The views of a scene show one set of named points, each view turned or mirrored, and shifted as a whole, with a little noise and some points left out.

Scene 1
View 1
(51): [  6 -15   8 -14  14  -5  16 -24  18 -23 -31  11  23  -2  -6   7   5 -24
  -3  23   8 -34  -9  21  -9  25   6  25  15  11 -14]
(165): [ 10 -21  28  41  -9   0 -20 -61   0 -33  -6 -10   2 -32  18  -7  18 -15
  17 -11  23 -20  -7  59  10  14 -33 -28  27  12  35]
(142): [ 12  -6  26  51   6  20 -36 -21  -1 -26 -13  -9  -1 -24  15  -2  15 -15
 -11 -16   9 -52 -29  45  -2  26 -33 -15  22  -6  56]
(176): [  9 -18  13 -18  19   0  29 -36  12 -14 -33   6  19   1   1   7   2 -28
  -5  24  17 -23   4  32   3  26  17  23  24  13 -24]
(218): [  3 -12  19   7  13  20  -5  17  17 -58 -27   6  30 -17 -16   8   9 -16
  -1  11   1 -58 -27  14  -8  31  -4  27   8 -13   4]
(183): [ 17 -17  18  25   9  16  -4  -8   4 -37 -32   7  14 -10  -7   0  19 -24
 -12   0   1 -53 -24  23  -9  31 -21  14  20  -8  21]
(247): [ 10  -2  19  22  15  25 -13   9   8 -34 -29  -2  15 -13  -8   6   7 -18
 -15   3   3 -63 -29  20  -6  34 -11  14  16 -13  26]
(233): [ -3 -13   4 -24   9 -12  17 -26  25 -31 -23  10  33 -10  -9  14  -4 -18
  15  31   8 -24  -6  17  -6  21  17  22   3  21 -27]
(203): [ 10 -14  24  34  -2   6 -20 -33   4 -28 -18  -3   8 -22   9   2  14 -17
   2  -2  10 -39 -19  37  -2  23 -27  -7  20   4  34]
(33): [ 10 -24  11   2   6 -10  19 -42  11 -33 -29  11  20  -3  -4   2  18 -28
   6  14   9 -21  -3  27   0  21  -4  19  21  13 -11]
(229): [ -7 -18  17  -1   7   3  -4 -24  17 -52 -20  -1  29 -25  -2   2   2 -14
  22  13  17 -32 -10  31   5  18  -2   3  13  11  -8]
(196): [  7 -24   7  -1  -8 -32   4 -49  23 -35 -26  20  28  -5  -7   8  18 -23
  16  19   1 -19 -12  19 -17  16 -12  13   6  31  -6]
(102): [ 15 -23  19  16   5   4   9 -43   4 -19 -27   3   7  -7   7  -5  18 -28
  -7   5  12 -29  -4  36   1  24 -14   9  32   6   8]
(67): [  7 -15  16  13   6   1  -6 -18  16 -41 -22   5  23 -14  -9   4   9 -17
   3   6   6 -40 -19  23  -9  24 -15  11  11   7  12]
(131): [  9 -25  26   8  13  22  18 -46  -1 -28 -24  -9   7 -14   8  -7  15 -26
   0   4  26 -26   6  54  21  23  -7   5  41   0  -6]
View 2
(176): [-16 -12  11   8   8  26   4  10 -18  -4 -27  35  16   5  -7 -24  23  14
  -4  28  32   3   1 -31  25  19  -3  -1  42 -27  -9]
(51): [-15 -19  11   3  10  17   1   9 -14   5 -17  22  18   1  -2 -14  18  14
 -13  28  16   8   4 -29  13   8  -6  -7  33 -29  -3]
(183): [-31  -6  15  -8   5  12 -26  12 -12   8  -3  12   3 -11  -4  29   0  -8
 -26  22   8  25  23 -11  -6  -6 -23  -4  20 -17   5]
(165): [-49  25  16 -51 -24  15 -33  36  29 -13 -28   1 -15 -21 -15 -14  -6 -17
 -11  17  40  -6  16  19  -5  -2 -19 -11  18  18  -7]
(247): [-27 -13  12   1  12   9 -21  -4 -22  18   1  12   6  -9   3  28   2   2
 -25  15   2  33  21 -21   3 -10 -16  -6  30 -23   8]
(142): [-49   4  17 -34 -10   9 -49  17   8   7  -8  -2 -16 -28   0  29 -17 -17
 -23  -5  23  21  22  12  -4 -18 -31 -18  18  19   5]
(218): [-13 -10   3  -6   7   0 -13  -3 -13  20   6   3   6  -9   1  15   5   6
 -28  22 -11  35  29 -21  -2 -19  -7  -1  28 -42   6]
(33): [-25  -4  16  -3   2  16  -1  25  -6  -8 -21  22  16   0 -14 -16  20   6
 -14  43  26   2   6 -17   2  13  -9   0  26 -28 -11]
(131): [-37  20  12 -14 -13  21 -12  15  -6 -17 -31  32 -14   0 -19 -13   9 -10
   4  27  37  17  25 -13  12  12  -9   3  43 -10  -7]
(229): [-16   1   5 -25  -7   6  -7  12   8   4  -9   4   2  -7  -4 -27  10   8
 -14  20   9  10  25 -15   2  -9   0  -1  28 -31  -6]
(203): [-41   3  15 -30  -7  12 -33  25   9   1 -12   1  -4 -20  -7  10  -5  -8
 -23  13  25   9  16   9  -7 -10 -22 -15  22   9  -1]
(67): [-15 -10   8 -11   2   3 -11   9  -4  11  -2   1  11  -7   2  -6   5   7
 -26  22   1  20  19 -17  -3 -14  -6  -2  25 -32   3]
(102): [-36   1  16  -1   4  22 -16  15 -14  -6 -19  32   5  -4 -11  14  12  -6
 -11  32  32  15  11 -16   9  12 -19  -5  29  -8  -6]
(196): [-15 -16  13 -12   3  12   0  37  10  -1 -12   7  33  -5  -7 -26  21  14
 -23  45  21 -19  -6 -12  -4   7  -6 -16  15 -24  -8]
View 3
(51): [ 33   5  10  -5 -23  33 -12 -19 -22   4  18   8  -5   1 -15  16  13  21
 -15   7  10   1  -1 -27  -9 -31 -21 -18   3 -19  29]
(176): [ 28  18  16  -8 -30  40 -11 -15 -25  15  25   7  -8   1 -15  10   6  33
 -29   2  12  -4   2 -21 -18 -33 -15 -14  10 -18  42]
(131): [ 16  37  17 -15 -15  18 -16 -24   9   3  12  12  -2  -1 -20  -9  -5  64
 -14  -5   9 -13   6 -16 -14  -4   9  -1  23  -8  22]
(218): [ 34  -9   0  -3  -3  10 -34 -15 -11 -22   6  -9   7   3 -11  25  26   7
  19   6   2  11   6 -26   0 -13 -27 -16  -1 -20 -14]
(247): [ 20  -8  13 -11  -7  -7 -32 -18   3 -20  -2   9   5  10  -6  28  25  31
  15  10  15   2   4 -32   2  -2 -20  -8 -15 -21  -9]
(102): [ 23  12  21 -14 -25  17 -22 -19   1   9  11  22  -3   9 -11  10   8  51
 -15  -2  13  -9   8 -18  -5  -8  -1 -21  -2 -18  20]
(67): [ 34  -5   4  -3 -11  21 -23 -26 -11 -13   6  -1   0  -8 -19  18  12  16
  11   8  -2   3  -4 -33   0 -15 -27 -12   1 -14   3]
(229): [ 34  13   7  -6  -4  31 -13 -35 -11  -6   4  -4   0 -17 -18   2  -3  26
   7  10 -10  -3  -7 -26 -13 -13 -14  -6  18  -5   9]
(203): [ 22   0  23 -13 -13   0 -16 -42  15  -3 -12  30   5  -5 -15   8   3  55
  14  22  -1 -17  -4 -30   4  14  -9  -8 -10  -1   4]
(165): [ 22  21  24 -15 -11   9  -6 -57  21   2 -20  33   5 -17 -25 -12 -22  76
  11  17 -13 -31 -10 -29   3  25   8  -2   6  20  11]
(183): [ 30  -3  16  -8 -15   2 -36 -23   4  -8   0  17   3   9 -10  20  21  41
   9   7  10  -2   8 -22   8   1 -11 -19 -11 -16  -3]
(33): [ 39  12  18  -5 -29  45 -20 -28 -16  13  14  17  -4  -5 -18   7   4  37
  -9  -1  -4  -9  -1 -16  -8 -19  -8 -25  10 -14  26]
(196): [ 47   7  11   4 -23  58  -5 -43 -25  16   5  12   1 -26 -26   3 -12  27
   0  15 -20 -13 -17 -24  -7 -20 -17 -22  10   1  27]
(233): [ 38   6   6   1 -20  50  -3 -22 -36   7  18   0  -6 -14 -20  13   4   9
 -11  13  -1  -2  -8 -30 -15 -39 -28 -13  11 -14  32]
(142): [ 13  -3  23 -17  -4 -26 -20 -39  29 -19 -24  32  10   2 -14  13   0  60
  22  21   5 -21  -4 -38   8  26  -2  -1 -22   3 -10]
View 4
(102): [-16   6 -13  37   8   5  -3  14  12   1  31  14   4  -1 -11  25   6 -27
 -14  14   3 -19   2  12  -6   3 -26  42  -2  31  17]
(176): [-23  -5 -18  30  27 -13 -15   0  12   9  24  13  19 -20 -21  14   8 -30
 -19  -6  -5 -19 -13  -8 -18   0 -64  48  -2  45  16]
(165): [-21   4 -14  17   3 -16 -16   9   4 -35  47  -5 -20  16  39  54  28 -30
  -6  28 -13 -12  15  37  10   8  -8  22 -38  11  28]
(67): [ -3  15 -20   9  30  -5 -13   4  18  -9  20  13  14   3   9   8 -17  11
  -4  10  -6 -17  -6  -3 -19  22 -33  19   4  24   7]
(33): [-14   8 -23  20  14  -2 -13  -8  12  -5  27   3   3  -6  -8  31   8 -23
 -10   3  -9 -19  -6  -8 -12  11 -50  40  -2  36  13]
(203): [-11  12 -13  20  11  -3 -11  28  13 -24  28   5  -6  11  24  34   2 -15
 -10  26  -9 -14  15  24  -6  12   2  16 -15  16  20]
(233): [-12   0 -22   4  40 -22 -22  -9  19  -3  17   1  19 -13  -8  10   0  -5
 -10  -7 -18 -17 -12 -20 -26  12 -71  36   0  41  12]
(196): [-11  12 -22  -4  17  -7 -21 -11  19 -16  21 -20  -3  -6   2  47   9 -19
 -17  -4 -25 -20  -5 -20 -27  10 -50  26   2  33  14]
(142): [ -9  10  -8  24  13  -1  -9  43  17 -28  35  11  -2  19  32  29  -3 -10
 -10  39  -3  -8  17  41  -1  12  26   5 -19   6  20]
(229): [ -9  13 -19   6  31 -22 -18  -8  14 -16  32   8  12   3  20  14   0   0
   1  11  -7 -13  -6   4  -9  21 -47  26 -14  24  12]
(131): [-28   1 -19  42  13 -15  -6  -5   1  -5  43  21   2  -1   6  24  19 -32
  -8  19   8 -15  -3  23  11   7 -41  48 -21  29  22]
(218): [  3  24 -14  13  36   9  -8  12  17  -4  17  23  22   6   3  -7 -30  23
   2  16   4 -16  -8   0 -18  24 -24  22  15  23   3]
View 5
(229): [ 32  -5  12 -17  20  -8  27 -11  12  10  -6   5 -16  18  32  -7   6   0
  -2 -32 -26  21 -13   4 -10   5 -21   3   7   7  14]
(165): [  9   2 -11  25  13  21  43   7  15 -10  20  12 -39  50  13 -36   2 -10
 -16 -25 -12  11 -57   7   7 -53   7 -12  19  13 -10]
(51): [ 30  17  11 -31  24   5  13   7  -3  -2  -5  -9  -4 -14  18  18  -1   4
   6 -13   2  19  -2  -1  -8  -4 -13   0  17  -6  24]
(142): [ -8   9 -17  19   5  12  40  15  10 -18   2  -7 -17  18  15  -4  -5 -17
 -21  -9 -36  -3 -44   6  -5 -44  11 -11  11  32  -9]
(233): [ 44  19  19 -37  23 -12  11 -17  -1  14   0   6  -1   4  34   7  -1  10
  15 -24 -17  34   8  -3  -7  24 -18   4   2  -8  32]
(218): [ 15  -3  10 -23  16 -14  24   1  13   1 -22 -22   0 -21  32  23   0  -6
  -6 -14 -45   1  -8  10 -27   6 -24   3   3  26  14]
(67): [ 20   7  10 -18  19 -14  27  -4   4   5 -10 -15  -4  -1  27  11   2  -4
   1 -16 -33   9  -6   6 -18   5 -19   2   4  20  13]
(102): [ 23   9   3 -21  20  17  15  12   5 -12   2  -3 -13 -13  13   8  -3   1
  -7 -14   5  10 -15   1  -5 -20  -6   1  27  -7  17]
(183): [  7   9   2 -11  19   5  28  13   4  -8 -11 -19 -10 -11  17  16   0 -10
 -10  -7 -19  -1 -17  11 -12 -23 -11  -5  11  21   6]
(196): [ 32  29  23 -23  37  -3  26  -8  -8  13  -1  -2 -15  27  23  -3  10  -2
  30 -15   7  38  -5   3   0  -4 -17  -5  -4   1  29]
(33): [ 36  10  17 -29  29   7  17   0   2   4   0  -3 -14   5  16   1   3   6
   8 -22   6  25  -5  -1  -3  -5 -16  -2  17 -10  25]
(131): [ 34 -10   0 -21  11  19  19   5  19  -9  10   7 -24   6  14 -11  -2   9
 -20 -35   1  10 -24   0  -1 -22 -13   3  36 -20  13]
(176): [ 43  17   9 -42  16   7   3  -4   4   2   9  10  -5  -9  23   9  -6  13
   3 -24   3  27   5  -6  -1  13  -7   6  18 -27  33]
(247): [  0   6  -4  -8  10  -1  23  13   8 -10 -12 -21   2 -19  23  19  -7 -12
 -14  -4 -41  -7 -18   7 -19 -13  -4  -2   6  26   5]

In a view up to two points have been moved. Name them for each view, in the order of its rows, or write -.
view 1 => (102), (67)
view 2 => (247)
view 3 => (196)
view 4 => -
view 5 => (165), (51)
